Each row is a point on a landscape with many valleys, with its height.
A ball rolls from a point to whichever of its 2 nearest points has the largest drop for the distance, and stops where none of them is lower. Distance is the straight distance between rows; heights are no part of it.
sot: [115  66  93  88  85 112 118 109  94 121  73 132  97  93 115  92  62  84
  86  85  80]  h=267
Ragan: [117 138 107 101 111 122  69 107  66  82  93  96 129 107 115  89 110 116
 130 107 127]  h=616
mar: [ 91  88  95 108 103  73  90  87 100  58 116 104 123  92  96  78  77 107
 142 111  74]  h=304
matel: [ 66 145 112 117 124 113  94  95 111 105  83 100  89  91 102  86 105  84
  98 135 124]  h=211
fadam: [113 105 130 108  91  81 145  82  53  82 116  91 135  78 102  95  67  95
  98 129 102]  h=507
Fegu: [107  89 121 150 101 100 126  87  96  90  98 133 117 104 126 112  58 108
  87 100  95]  h=585
bipof: [ 93 131 118  90  97  97 120  89 120 151  81  95  89 112 108 122  94  95
 103 107  70]  h=333
nisib: [ 87  71 110 146 116  93 106  99  91  91 110 108 126  91 106 103 121 114
  72  73 101]  h=612
nibig: [132  99 100 100  91  86 132 100 104  88 131 104  86  99  79 132 108 113
 123 109  96]  h=372
kobu: [ 76 121 122 103  84 106  79  92 125  85  94 105  78  92 105 112 109  97
 104 117  87]  h=368
gop: [104 128  84  87 112  94  85 109 113 111  98  88  95 122  97 123 140  75
  91 115 114]  h=475
Vom: [125 123  96  72 114  79  96  94 122 134 114  62  97 113  96  87 127 101
 119 101  90]  h=495
vug: [ 72  88  86 109 126 118 114 106  94  84  71 145 105  79  95 106 105 120
 115  81 101]  h=582
bup: [ 85  83  79 111  83  78  96 116 140  88 132  96 100 107  90 129 128  94
  88  74  83]  h=95
siril: [ 89 131  89 117 110 126  91 127  91  65 111  98  94  71 100  73  99 120
 123 115 168]  h=261
bader: [121  95 113  71 117  86 140  91  70  78  91 118 124  96 110 117  85  91
 124 112 116]  h=452
laded: [101 133 102  79  92  95  91  84 113 112  99  79  82  91  99  76 101 131
 132 112  89]  h=198
Kaniz: [ 98 107 119 113  71  94 106  88 102  82 112  94  86  76  97  97  89 129
 116 121  91]  h=70
gor: [ 89  76  84 102 117  84  78 102 123 111 117  81 123 104 106  88 129  94
  98  58  71]  h=653
vopos: [128  83  81 134 101 108  79 120  94  75 112 120 114 127  96 110 109 118
  93  82 121]  h=501
ges: [ 70 101 103 106 117 119 123 106 100  99  59 130  99  66 112  95  95  96
 107  98 117]  h=572
suvu: [ 95 108 130 102 110 105 108  91 103 129 109  86  99  90  91 119 144 116
  91  83  86]  h=719
let: [109  69 111  89  80  98 107  90 109 126 103  88  96  88 116  74  88 123
  92  70  86]  h=747
lev: [ 76  95  86 127 120  92  67 110 118  86 111  86 125  86 116  92 134  85
  85  73  88]  h=669
guke: [ 80  83 101 156 114  93 131 111  92 100  93 115 104  69  80  75  66  79
  92 119 101]  h=859
fusom: [103  86  84  94  95 122  64 113  71  86 102  91 104  77  75  66 132 136
 102  86 116]  h=316
lod: [ 75 104  79 117 135 104  87 115  88  93  89 118 121 115  86  98 124  89
  98 101 113]  h=659
Tiku: [120  62  88  67  84 116 116 117  84 130  98  95  85 103  87 103  90  83
  79  81  92]  h=509
Zisu: [ 98  84 115  86  82 102 113 103 102  83  94  89  86  47 110 106 128  97
  82  89 122]  h=360
bemom: [116  94  79 103 106 108  69 119  80 102  86  92  93  98  87  62 114 106
  91 111 148]  h=583
pobuk: [125 102  86 125 116  82 133  95 105 122  99 110  92 111 100  99  62  95
 100 113 106]  h=442
Zerez: [121  66  82  66 111  86 100 101  75 102 116  88 111 113  78  91 116 103
 105  86  92]  h=555
veba: [121 127  85  73 124  77 109  86 132 124  95  94  95 125 118 105 104 100
 129 102  89]  h=451
Vopen: [ 91  80  78  88  94  81  94  95  96  78 124  93 107  86  72  73  92 119
 142 101  71]  h=338
Bopu: [ 92 147 118 134 119 122  86  82 111  82 125  92 105  83 115  78  73 115
 118 121 119]  h=210
sek: [105 104  81 136 112 107 120 107 115 121  78 114  84  97 116  94  78 110
  70  93 136]  h=406
lif: [128 124 103 109 105  80 106  84  68  82 130  77 129  93 105  78  91 135
 113 111 108]  h=563
sedin: [102  74  91  69  75 111 142 110 105 154 115  96 100 110  86  86  87  60
 100  66  60]  h=540
bemi: [108 101 120 116  91 114  93 104  77  80 114 101 108 101  96 104 117 122
  90 110 133]  h=556
Soza: [115 118 115 109 104  78 133  79  65  78 122  75 127  84 107  70  67 120
  88 123 126]  h=534
fil: [ 90 130 122  91  99  99  91  80 130 140  98  86  85 112 100  88 104 116
 119 110  68]  h=277
kap: [ 77  82 129  87  59 130 101  87  85 130 123  74  93 114  76  75  81 120
 103  82  65]  h=391
Pozag: [120  75  96  85  92  82 138 108 119 149 113  86 113 115  94 102  99  81
  95  75  70]  h=560
vup: [111  91 128 106 117  98 102  80  83 122  86  97 117 107 127  84 107 112
  72  90 110]  h=654
derog: [ 98 125 117 143 110 112  91  88 103  66 121 116 109  99 123 104  83 114
 111 109 117]  h=178
Gen: [131 130  89  95 100  92  66 104 114 117 110  80  99 141  93  93 101  96
 138 116  82]  h=552
Goseg: [ 88 109 130  75  99 122 115  98  71 123  71 110 110  91 108 112  97  50
  80 119  79]  h=313
vod: [103 112  70 122 119  86  96 108 111  97  97 105 100 139  98 103  85  72
  84 120 125]  h=825
nukev: [117  79  85  75  95  95 115 107  95  65 116 120  96 101  80 139 112 103
 122  95  94]  h=322
Kep: [ 91 118  86 125 127  84  93 113 122  73 126  79 115 102 103 110 116  53
  88 119 130]  h=373
rorev: [ 76 152 119 111 114 122 104  88  95 101  87 104  79  81  92  88 101 119
 123 137 118]  h=169
mal: [ 86 124  97 135  98 108  74 106  85  64 122 108 102  85  66  94 112 122
 143 121  92]  h=445
lugoz: [ 89  95 140 106  83 116 113  98 104 139 105  92 104  92 108 125 122 105
  66  72  70]  h=736
kagos: [134  90  94  81  82 107 135 118  88 142  96 119  86 112  80 120  91  92
  95  99  80]  h=486
Fif: [ 82 119  94 130  99 118  67 109 112  67 103 118  98  89  94 100 112 118
 123  99  90]  h=422
Por: [ 93 107  97 140  85 107  95 111 123 116 107 117  73 118  83 117  90 122
  94 106  88]  h=795
mon: [108  66 102 109  74 114  91 110  88  69  86 125  87 104 100 111  88 109
  82 105 120]  h=497
pur: [138 117 130  98  79  97 134  89  95 135 111  92  93  94 105 115  94 112
  99 109  95]  h=387
nug: [ 99 100 120 132  82  91 107  91 105  56 126 108  93  89 105 118  89 111
 115 114 102]  h=131
mori: [ 64 102 125 133 106  92 123  90 112 107 100 111 101  54  92  91  89  95
 116 106  60]  h=93
pubus: [ 75 114 131  85  93 122  72  84  79 107 103  94  98 120  74 108 108 104
 110 126  63]  h=423
suz: [ 87 118 116 101 112 109 112 105  99 106  75 105 109 112 125 111 107  72
  70 113 142]  h=220
kapu: [ 75  91  93  53 106 130  85  90  76 122 104  88  72 103  83  93 104 107
 118  71  75]  h=314
veko: [ 94  68 116 145 100  96 128 101  90  91 104 119 118  82 107 105  85 109
  86  87  93]  h=595
Viru: [113  90 104  84  62 100  98 116 118 122 115  82  73 132  71 126 115  83
  79 115  97]  h=762
nuloz: [ 98  52  93  99  71  84  86 110 102  72 112  91  91  98  80  84  84  81
  95 116  98]  h=574
Besev: [115 106 102 140 119  94 123  78 120 117 105 115 109 109 140 107  60 113
  84  85 107]  h=575
Vizi: [124  89 118  68 100 101  67  83  65  93 106  93 130 138 115  94  94  98
 102  99  87]  h=474
pel: [ 77 135 112 125  98 113  77  94 129  80  86 125  89 100 122 121 102 117
 118 102  83]  h=397
Bak: [ 97  99 100 109  80 107  79 107  96  72  99 102  84  95  92  92 105 105
  94 123 128]  h=525
kefed: [ 98  82  74 123 119  78 120 118  99  85  90 108 107 110  93 103  82  57
  78 121 135]  h=838
Domu: [104 127  88 152 119 101  87 108 111  72 142 106 104  86  81 102 101 110
 138 113  98]  h=465
nogo: [103  92  86  79  95 101  81 100 127  62  74 116  83  86 136  97  97 108
 115  87 105]  h=524
ketik: [ 98 110 101  85  97 125  65 112  95  77 110 101 102 104  81 133 148 100
 114  93  90]  h=379
riro: [ 95  96  88  76  96 112  73  97 103 115  76 118 101 153 116 122  89  96
  80  87  86]  h=515
Fopu: [ 91  89 116  87  78  83 118  80 110 126 101  68 105  81 102  41  68 122
 110  98  69]  h=749
Galat: [ 98 130 114 102 122 114 118  99  81  82 118  95 113  91 105  85  81 109
 113 131 158]  h=137
lal: [ 88 118  59  89 121 106  66 127 116  92  80 102  86  96  81  95 137  83
 117 104 103]  h=447
suzat: [ 99  72  77  85 125  90  79 103  92  75  91 105 129 116 113  92 108  72
  98  88 106]  h=693
foz: [108 142  74 119 123 111 100 104 132  64 112 113  96  86 117 110  93 110
 137 100 126]  h=489
Kora: [ 79 104 108  80  88 134  65  98  62  87  84  94  98  82  90  68 113 129
  87  97 112]  h=247
nedum: [ 65 136 101 101 109  89 110  91 121 123  81  95 102  96 115 138 114  70
  75 103  97]  h=403
gub: [ 83  86 120  73  89 140  83  90  74 106  72 107  81  81 101  90  94 108
  82  91 102]  h=189
sivos: [ 66 104 132 151  98  88 111  88 125  84 113 104 104  74 107 109  95  94
 101 108  78]  h=133
tuper: [ 87  81  87 128 112  90 118 115  96  96  87 105  93  77  77  88  93  68
  88 119 116]  h=851
fafi: [103 104  82 127 122 103  84  99 111 123  65 111  91 116 122  69  81 115
  76 101 124]  h=430
vupem: [ 98  81  98 109  66 101  73 118 114  76 116  93  78 105  74 104 109  94
  93 122 102]  h=551
Fabar: [ 90 111 104 124  98  95 124 116 118 134  94  85  80  73  90 108 113  86
  70 104  99]  h=309
fov: [130  84 104  96 101  92  55  99  79 111 120  82 129 148 100  80  99  97
 108  98  83]  h=502
pag: [109 117 102  84  86  80 122  82  81  86  94  89  99  77 104  64  56 135
 111 121  98]  h=573
nedo: [104  98 111 104 126  71  89  72 102 119  98  80 119 109 128  60  91 102
 106  99  87]  h=697
pib: [114 112  63 112 123 104  96 121  99  90  99 109  88 106  79  85 106  97
 120 124 142]  h=505
lep: [ 96  95 108  82 112  75 120  99 109 108  93  77  98  83  90 104 120  60
 102 122  92]  h=318
guta: [ 88  97  93  85 123 107  83 106  94  92  70 113 113 107 115  88 114  92
 104  98 120]  h=677
zuze: [111 114  55  91 120  98  69 122 102  92  84  93  88  89  85  65 112  94
 131 109 122]  h=478
zubap: [120  64  84  72 106  89  88 111  82  80  96 106 110 129  94 102 104  67
  82 110 122]  h=713
sosip: [144  98  82  87  95 101  80 112 101  93 106 105  99 120 103 108 119 121
 116  88 110]  h=484
dop: [ 90 125 126  81 122 120 122 104  88 105  71 101 104  93 118 104 123  87
 102 116 147]  h=150
kemu: [ 93 122 104  99 127 100 106 109 109  65 102  97 109  87 126  96 105  76
 114 113 158]  h=185
mopo: [134  93  76  81 108  67 134 105  98  90 113  82  87  85  78  95 100  87
 113 121 129]  h=820
zis: [118  88  81  88  75  89 112 122 115 106 120  89  63 113  51 119 119  96
 107 117 106]  h=782
sadu: [122  82  91  58  96  86 121  94  76 111 122  77 101  89  60  92 112 122
 119  96  87]  h=587
Mumor: [103  81 133  93 108  84  86  73  76 118 102  76 133 110 119  73  97 104
  78  97  85]  h=676
rino: [ 99 146 115 108 108 103  98  85 100  96 115  82  89  76  92  87 111 128
 130 122 107]  h=120
Gulu: [ 76 100 125  78  90 113  84  91  67  95  97  88  98  90  73 101 116  90
  91 119  92]  h=394
dun: [ 83  71 132 109  74 117  86 108  97 114 111  91  98 100  96 114 117  96
  48  82  85]  h=752
Nebo: [119  98  72  98 105  97 112  97 104  86  89 127  84  90  90  90  77 139
 142 102  99]  h=600
midum: [112 111 140  66  87 122 109  86  62 123  70 100 100  93 102 108  90  85
  89 121  95]  h=347
Miro: [116 108 120 103 133 108 106  89  82 101  90 104 127  99 129  91 112 122
 102  86 129]  h=633
sodar: [ 82 107 116  86  78 117 102  90  92  88  86 109  82  67  95  98  95 125
 115 107  93]  h=130
Getu: [106  96  87 131  96 108 136 110 114 116  89 115  88  70 110 118 102 123
  76  74 118]  h=380
reni: [114 122  93  97 110 127  64 131  68  90  82  89 115  95 102  69 122 112
 116  99 151]  h=608
miz: [ 93  88  74  74 113  93 100 105  96 110 111 106  95 133  47 129 110  80
 116 108  74]  h=625
domi: [ 76 101 115 128 102  84 117  91 116  81 100 122 116  95 120 128  80  79
  94 100  77]  h=171
Mamig: [ 73  93 110 110 114 102  91  94 113  92 107 100 114  70 121 101 141 111
  90  63  82]  h=684
gez: [ 72  91  76  78  87 102 109 111 120 128  88 106  95 112  95 130  89  86
  89  69  66]  h=441
ditam: [ 87 109 127  85 112  94  98  86 109  97 119  78 109  73 105 114 147 112
 111  85  83]  h=702
gog: [ 79 114  80 130  87  98 130 115 122 120  93 111  92  71 100 142 118 105
  70  75 109]  h=356
Rabe: [121  96  97 103  93  92 130  89  91  87  88 116  89  73 106  87  64 127
 122 103 112]  h=588
Suku: [ 92 103 121  86  98 114 115 104  53  93  90 108 106  90  74 101 105 103
 102 123 116]  h=355
Vem: [ 91  60  94  92  87  87  93  97  83  88  99  87 105  79  92  71  83  98
  89  99  99]  h=591
Gogu: [ 80  99 100  92 109 108 106  94 114 107  63 118  97  76 124 108 104 101
  88  74  93]  h=561
vopul: [104  90  89 151  98  96 106 110 127  88 122 107  88  93 107 116 101 113
  74  88 122]  h=381
Gukib: [ 79 137 115 112 101 102 107  90 105 128  78 106 101 125 104 128  93  81
  82 123  89]  h=370
meku: [ 96  84 105  37  73 124 117  91  92 109  88 103  66  93 115  97  66  92
 120  71  73]  h=213
voso: [104  65  89  71 103  87 122 107  98  92  72 101 102  69 112  77  83  53
  93 101 110]  h=841
Zar: [ 75  82  74  71  95 117  84 100 114 122  98 102  89 142 108 114  87  97
  97  49  67]  h=461
migu: [ 84  53  80 110 111 106  99 105  88  96  88 113 100  81  87  76  91 102
  87  77  89]  h=607
zokem: [127 106 130 107 120  84 150  83  68  91 118 107 131  94 104 119  79  85
 117 119 113]  h=481
buso: [117  65  85 118  92  94  74 110 100  70  99 116 111 122 114 100  95  95
  73  91 123]  h=466
nos: [ 97  75 117  46  66 121  99  88  75 107 105  91  80 114  98  96  66  91
 105  90  82]  h=176
nime: [140  80  82 111 102  97 104 102  97  98 109 126 100 119 110 119 100 133
 100  83 113]  h=523
sar: [ 73  77  97  72 103 126 115  99  84 118  96 107  77  97  90 104  87  90
 111  62  59]  h=280
dipe: [ 77 112  99 132 103  99  55 104 121 104  90  98 105 133 115  95  97  78
  67 115  92]  h=289
zesud: [139  96 104  93 100  96 133  99  89 130  82 121  92 115 100 107  66  96
 109 119  97]  h=463
kun: [117  86  78  95  90  84 144 113 123 133 113 106 101 109  79 137 105 100
 102  78  74]  h=584
luvab: [ 99 115  69 136 104 103  74 121  98  97  96 120 107 153  86 121  90  85
  85 122 114]  h=815
gavek: [ 99  97 102 105 115  80  82  88  80  49 109 105 135 102 112  85  90  85
 128 122  95]  h=274
Dovut: [110  71  92  58  89 106 116  98 113 118  72 112  83  93 122  88  61  92
 108  73  78]  h=243
zif: [ 91  75  58  89  77  83 118 123 126 133  84 115  97 102 103 116  76  80
  68  70  81]  h=421
Kifuz: [101 113  96 135 119  93  99  91 107 103  97 117 124 131 128 115  81  98
  74  93 112]  h=558
vum: [109  83 118 113  85 106 124 108  88 130  90 124 114  95 114 100  69  83
  77  93  65]  h=288
dabid: [ 90 101  62 108  98  78 128 112 117 132  85 107 103  92 101 129 100  85
  71  84 107]  h=389
Fugun: [ 85 109  99  76 101  71 102  92 148 107 107  69  89  92 105  99 118  69
 112 107  82]  h=364
zera: [113 141  90 102 120 107  75 113 109  58  95  87 113  90 125  91 111  79
 138 109 134]  h=214
Zof: [116  91  69  94 101  89 120 116 118 133  63 111  74  95  99  84  72  86
  89 105 105]  h=483
lapab: [127 105 134  61  81 102 100  80  61 117  80  87 105 113 111  94  88 112
  81 120 107]  h=392
Gud: [ 86  78 106 122  92 100  99 103  93 117  95 109 118 119 103 130 105  99
  45  78  94]  h=767
fano: [106 105 114 100 100  89  98  83  66  74 121  95 133  87 102  92 108 137
 119  92  86]  h=592
dukop: [ 90 128 132 115  93  99  92  72  77  76 102 100 114 101 112  85  69 121
 115 131 100]  h=260
Lamep: [ 97  95 116 110  95 102  87  86 107 104 126  97 114 107 103  94 109 129
 117  78  62]  h=116
Dakel: [ 99  98 118 120  88  90 105  99 116 127 109  85  90 109  91 110 105  92
  78 109  87]  h=255
kub: [108  77  96  72  74  90 111 117 109 115  97  89  84 125  83 112  92  52
  75 117  88]  h=746
Vigon: [119  99 137  79  95 108  91  75  72 105  89 108 115 127 121 113  95 109
  92 106  95]  h=436
Zila: [ 86  97 109  74 102  93 109 106  90 119  73  96  98  77  91  91  97  48
  91 122  86]  h=273
Nufas: [115 108 103 107 124 118 102  97  83 117  96 113 112 100 108 100 138 143
 103  69 114]  h=610
dogo: [ 95 108  86 110  89 107  75 115 136  86  94  98  76  80 117 111 136 112
  85  82 117]  h=250
dil: [110  79 120  88  88 104 124  94  81  77  86 100 109  51 127  94 102 114
  88  88 130]  h=390
vuna: [ 96  89 106 113  83  70 108  86 108  96 113  64 105  67 109  44  78 131
  93  95  92]  h=764
Tumis: [ 96 112 100 112 115 103  75  91  91 114  79 119 118 150 124 113  96  98
  71 100  98]  h=538
raz: [109 134  99  90 116 102  67  92 103 107  84 104 102 132 111  95 101 101
 129 116  82]  h=576
bifa: [ 90 118 116  92  92 114  83 101 108  92 103 101  98 109 100 148 143  95
  86  94  94]  h=340
moma: [104  80  67  73  91  96 130 119 108 120 108 108  83 114  55 126 102  84
 116  91  74]  h=606
fone: [111 128  90  97  98 109  80  99 120  70  92 111  79  96 120 109 107 109
 127 106 118]  h=504
biku: [ 91 124  83 161 102 107  78 107 114  98 110 120  96 138  94 111  84 110
  89 112 103]  h=806
kove: [ 62  71 104  70  79 132 102 105  80 104 113  87  66  99  77 109  93  73
 100  65  76]  h=252
Vebon: [ 81 106 109  97  89  94  60  94 134 101  97  92 109 137 118  97  94  80
  94 100  68]  h=328
zako: [ 81 123 101 113 105 112 107 104 130  82  92 100  80  69 123 113 128 102
  85  92 135]  h=294
mef: [ 88 146  79 143 121 102  94 102 144  73 132 103  91  85 104 115 100  97
 120 110 110]  h=480
Goli: [103 115  74  97 123  88 105  96 124 126  64 105  83 114 123  86  85  91
  88 111 117]  h=458
rasiv: [100 107  94  89  97 110  96  91 133 101  66 123  80  92 139 101  96 128
 101  75  96]  h=543
Nili: [ 81  96  79 111 133  90 105 106  94 105 101 114 111 119  61 114 115  80
 104 116  86]  h=643
kalaz: [ 65 121  80 107 114  86  85 108 123 105  88  93 103 107  94 118 130  76
  75  98 101]  h=438
Luk: [ 96 104 104  96 115  92 114 105  94  61  99 111 111  95 102 119 117  81
 113 113 127]  h=231
Leb: [116  96  87 107  98  87 121 109 111 127  89  97  78 114  87  99  83  76
  87 125 114]  h=467
gagof: [ 86 114 120  87  78 121  72  89  81 116 113  85  92 105  75  84 104 141
 108 104  73]  h=393
gik: [ 88  96 119  45  80 134  81  85  96 116  76  92  68 103 117 101  96 102
  91  79  89]  h=244
seri: [ 79 130 134  86  85 108  96  76 118 112  89  96  77  87 101 107 100 103
 125 118  67]  h=330
rabu: [133  85 122 102  77  86 129  93  94 112 139  90 104 120  73 123 103 118
 115 102  84]  h=420
dedid: [ 69  91 122 120 102  97 113  85 110 102 116 104 109  73  87 100 105 125
 126  83  49]  h=48
viv: [ 97 103  75 118 119 105 118 111 109  94  82 136  87  95  87 106  94 123
 124  97 114]  h=594
zoke: [110  96  68 118 106  76  94 121 121  80 140  99 105 117  81 131 131  89
 110  89  99]  h=196
fal: [104  95 110 123  96  88  92 100 112  95 132  88 105 105  89 101 116 106
 105 100  89]  h=188
zoput: [108  60  74  91  96  99  89 107 108  95  79 120  91 115 122 101  85 101
  69  79 110]  h=433
guga: [131  88 119  91  63 101 136 106 113 137 100 113 107  94 133  97  73  86
  88  80  65]  h=312
login: [ 94 131 118  88 130 100 122  89  82 103  97  82 114  80 110  77 112 104
 106 117 150]  h=77
kizus: [122 101  96  63 108  81 104  94  90 131 115  61 103  98  86  72 121 121
 107 100  97]  h=542
leme: [ 83  67  83 115 128  92  98 103  96 112 106 104 125 104  94 107 127 106
  81  64  85]  h=634
Peke: [ 77 128  96 130 132 108  73 103 109 108  83  97 104 119 108  73  99  74
  88 129 113]  h=251
sodin: [114 129 100  95 110 107  62  97  77  92  98  94 122 109 102  82 103 117
 135 108  85]  h=596
turuv: [ 83 142 138 105  98 113 102  76  92  88  78 100  98  85 128  86  84 112
 114 128 120]  h=215
Mir: [ 94 106 114 122  95 105  85 102 109  77  96 104 102 109 130 115 105  79
  67 109 131]  h=285
zimum: [117 104  79  67  94  99  78 114 117  91 112  83  83  97  94 103 134 107
 125  85  98]  h=439
rifig: [ 84 105 114  51  74 122  98  89  79 127 109  69  81 103  74  80  95 117
 110  92  75]  h=354
Pup: [ 98  84 102  82  91  93 114 101  91  64 104 105  94  71  87 120 111  86
 113 105 104]  h=278
supes: [131 103  75  78 107  86 110 110 111 102 101  98  83 121  90 124 121  89
  94 106 126]  h=516
setiz: [116 105 100 144 111  99 128  97 111 116 121 101  89  93  91 108  88 112
  89 107 116]  h=417
mogav: [120 118  96 120 114  97  69 109  92  57 111  87 135  99 114  91 100  79
 133 104 112]  h=239
nub: [116  54  83  75 107  88  75  99  81 103 121  89 121 141  90  74  95  88
 107  83  84]  h=526
voge: [133  96  88  74 102  91  69 102  91 119 101  95 102 150  88  80  92  93
 116 118  92]  h=528
boz: [103  75  75  83 101  95  78 104 133 112  94  94  94 120 115  85  98 100
  86  73  90]  h=398
nebav: [103  71  99  76  92  93  86 103 103  95  82  96 101 136 105 110  93  56
  66 114 102]  h=732
Zat: [105  71 109  61  66 121 114 110 100 140 105  90  87 105 104  92  78  68
  78  67  76]  h=527
nonil: [106  99  84  86  95  72 104  95 164 114 112  76  98 115 108  91 111  91
 122  86  78]  h=404
fod: [102  84  99 109 111 113 100 105  82  95  96 113 104  96  80 103 126 124
  97  91 110]  h=586
supub: [133  89 133  97  69  91 131  95 111 132 115  81  99  90 125 107  95  94
  82  88  88]  h=348
maf: [134 115  63 129 132 108  95 116  94 105 122  93  95 106  82  70  89 113
 112 113 148]  h=529
Vofo: [124  84  88  74  95  82 136 109  94  90  80 101  87  66  98  93  87  79
 110 115 119]  h=833
supa: [ 83 125  76 132 120  78 111 102 133  91 123  93 102 112  93 133  98  67
  92 118 110]  h=405
buv: [ 93 101 113  60  90 121  95  92 102 103  88 103  82 104 108 131 117  97
  98  84  84]  h=292
Zegu: [ 99  92  97 137  78 102  95 107 121  70 102 122  93 108 122 134  93 100
  65  92 126]  h=336
Rurog: [ 92  87  99  80 117  83  86  80  86 116  92  79 112  96 106  38  83 117
 107  99  82]  h=716
novo: [101  81 120 115  87  93 111  91  69  72 131 105 120  87  78 111 110 127
 108  96  93]  h=615
lim: [118  86 119  73 101 102 131  97  61  83  81 117 123  87 121 103  98 113
 104  91 135]  h=419
duka: [134  91 133 102  68 101 131  96  67 111 123 109 107  99  86 119  86 120
 103 109  83]  h=424
Bora: [119 117  85 127 107 106  78 109  91 105 118  82  89  95  89  63 104 123
  91 114 145]  h=554
lekop: [113 116 113 109  80  72 124  81  85  77 108  76 101  78 114  66  48 105
  95 135 112]  h=557
guk: [ 77  85  89 115  80 102  85 116 129  83 107 104  84  90  92 125 127 104
  75  78  99]  h=182
dufo: [107 117 112 102  85 103 104  92 112  81 103  80  78  51 125  96 122 117
  89  91 142]  h=327
nufo: [ 90 115  79  76 125 116  78 117  92  90  88 107 100 104  73 122 151  85
 115  99 100]  h=414
sorun: [102 101  85  83  86 109  68 113  93  85 124  75  98  78  80  82 138 127
 120  76  88]  h=385
zuk: [ 76 134 106 139 120 126  86 105 101  66 124 103 106  76  95  72  81 108
 122 131 141]  h=235
Semip: [ 83  91 117 103 110  92 102  83  93  88  93 110 114  95 102 108  94  89
 113 107  78]  h=207
fus: [ 97  64 118  71  65 117 104 103  72  94 117  94  83 102  80 114  89  84
  94  93  80]  h=216
liliv: [ 86  92 110 134  90 110 109 100  97 112  90 137 120 123 109 140  84 111
  69  84  77]  h=778
masov: [ 88  99  91  74 109  90  73  91 127 114  83  86  97 121 112  87  99  82
 109  93  73]  h=361
Dalil: [100  91  56  66 105 108  77 106 105 112  88 117  99 137 109 129 103 107
  97  61  86]  h=487
Vami: [123  98  79  82  89  80 102 111  88  82 123  85  80 102  57  97 108 101
 115 128 116]  h=803
bagan: [ 82 100  94 142  84 110 112 110 101 122  95 133  99 121  73 140  88 111
  79 100  77]  h=785
pabon: [ 98 113 125  90  90  97 108  84  55  84  98  88 117  94  89  83  89 124
  93 125 104]  h=311
Tudem: [ 98 108  94 116 102  93  63 114 115  69 108  86 101 113 103 106 122  65
  82 115 118]  h=337
gof: [ 87  64 104  77  95  94  94  82 108 125 100  77 109  94 119  48  77 111
 102  70  72]  h=733

For each start below, name the point where the ball stops.
Gogu: rino
tuper: gog
mopo: pobuk
reni: gub
lev: gog
Ragan: Zila
guke: gog
